Each row is a point on a tangle of strands that fork and nearly touch. The rows are in no order.
(in the rows, 128 means zero)
Points whose rows are less than 45.1 apart are linked; no others are. Some points are linked to none.
Boro: [145 144 181 117  91 141 100  96 136 117]
Luk: [128 140 159 156 106 151 129 102 152 143]
zuvi: [ 93 100 129  84 124  66 154 101 173 126]
Rege: [156 157 114 108 155 123  80 171  52 110]
zomo: [116 144 125 183 159 142  94 161  91 160]
tabo: [131 131 123 151 129 148 138 131 153 141]
deper: [155 144 126  73 115 146 120 143  99  73]
zakim: [ 90 139 107 120 158  99 165 147 132 136]
Ral: [140 106 138 142  96 152 140  98 173 128]
bugat: [150 135 174  95  89 141 103  97 134  98]
vasib: [105 145 118 169 156 139 137 153 115 157]
ribi: [ 92  93 121  88 118  82 170  98 169 118]
Tumeb: [124  91 147 143  74 146 169  69 172 127]
Bazof: [117  74 137 134  77 140 182  67 172 120]
naf: [168  74 157  92  77 147 113  76 158  93]
Zilez: [122 111 157 150  72 145 161  73 169 136]
Zin: [105 148 157 185 138 149 109 130 110 161]
dit: [142 149 134  78 103 161 132 134  95  68]
nor: [ 93 126 144  99 141  55 130 111 166 150]
liga: [132 141 149 155 124 150 118 122 146 144]
moke: [136  80 116 133  99 152 158  97 176 119]
Botur: [106 135  75 106 174  76 157 167 124 137]
Nof: [122 150 161 159 144 140  67 143  85 145]
Bige: [150 153 155  99 121 137  91 135 106 106]
Semiv: [ 98 145  79 142 179  97 152 174  97 150]
lita: [145 152 130 128 154 124  66 167  58 124]
vezop: [ 95 152 163 175 117 146 145 105 131 157]
beli: [ 84 136 131  99 155  64 142 128 145 144]
gir: [109 145  65 129 184  88 156 180 103 143]
kani: [163 150 118  79 129 137 108 156  89  82]
Niv: [110 131 113 143 134 137 160 132 152 136]
goza: [156  64 129 127  90 155 139  85 177 114]
fedu: [114 141 160 162 102 148 149  97 151 148]
tib: [144 131 146  69  90 153 127 115 116  68]
Rup: [138 136  89 154 156 137 138 161 131 148]
gifi: [ 98 137 110 136 140 123 168 136 145 135]
Sediv: [157 138  91 159 161 136 114 168 118 149]
tuto: [ 98 151 158 180 131 148 125 119 120 160]
dape: [159 159 109  96 149 127  96 171  56  98]
tunu: [107 134  82 121 162 104 167 161 133 135]
kobi: [ 96  68 118  93 106 101 187  87 170 113]
Demal: [182 142  98 123 156 123  83 168  98 129]
Rubu: [168 141 103 145 159 130  91 168 109 142]
Tuget: [150 112 160 137  82 149 120  84 165 124]
fel: [159 156 112  85 137 135 108 164  70  88]
vum: [144 134 181 136  83 145 111  85 152 130]
gom: [ 80 144 120 112 158  83 156 144 131 142]
bom: [116 148 162 174 140 145  80 137  95 155]
rigu: [132 151 147 140 149 130  62 158  67 132]
toz: [110 146 121 178 160 141 118 157 105 160]
foval: [141 142 108 173 166 134  81 171  83 156]
zol: [164  73 146 114  84 150 119  82 171 108]
beb: [151 123 155  75  89 142 113 106 129  77]
sazed: [115  60 124 121  89 138 187  74 173 115]
mik: [140 141  89 171 170 133 110 172  98 156]
tagol: [ 97 104 141  90 128  55 136  98 181 143]
Tefan: [104  67 113 107 103 122 190  86 168 110]
Rut: [122 138  83 144 158 127 155 162 129 143]
begi: [186 149  91 118 163 117  79 173  76 124]

Follow the links from the first point to the second, and from the first to the third. Name the last point that the two ways share.
zomo; Botur; begi: Sediv
toz; Rut; Demal: Sediv
beli; liga; Rut: zakim

A fork is a point with three links, a tip a point with one. Leave the first point through the second and follow the links. Name the first fork or tip that comes.
tagol; nor: zakim
foval; zomo: vasib
vum; Tuget: naf
vasib; toz: Sediv
Semiv; gir: tunu
Tefan; sazed: Zilez

Name the points in between on the shortest way along the links from the first point to the second, in order.
Tumeb; zuvi: Bazof sazed Tefan kobi ribi
Semiv; tunu: gir Botur
vasib; mik: toz zomo foval
tunu; nor: zakim gom beli
Nof; liga: bom Zin tuto vezop fedu Luk
zakim; Luk: gifi Niv tabo liga
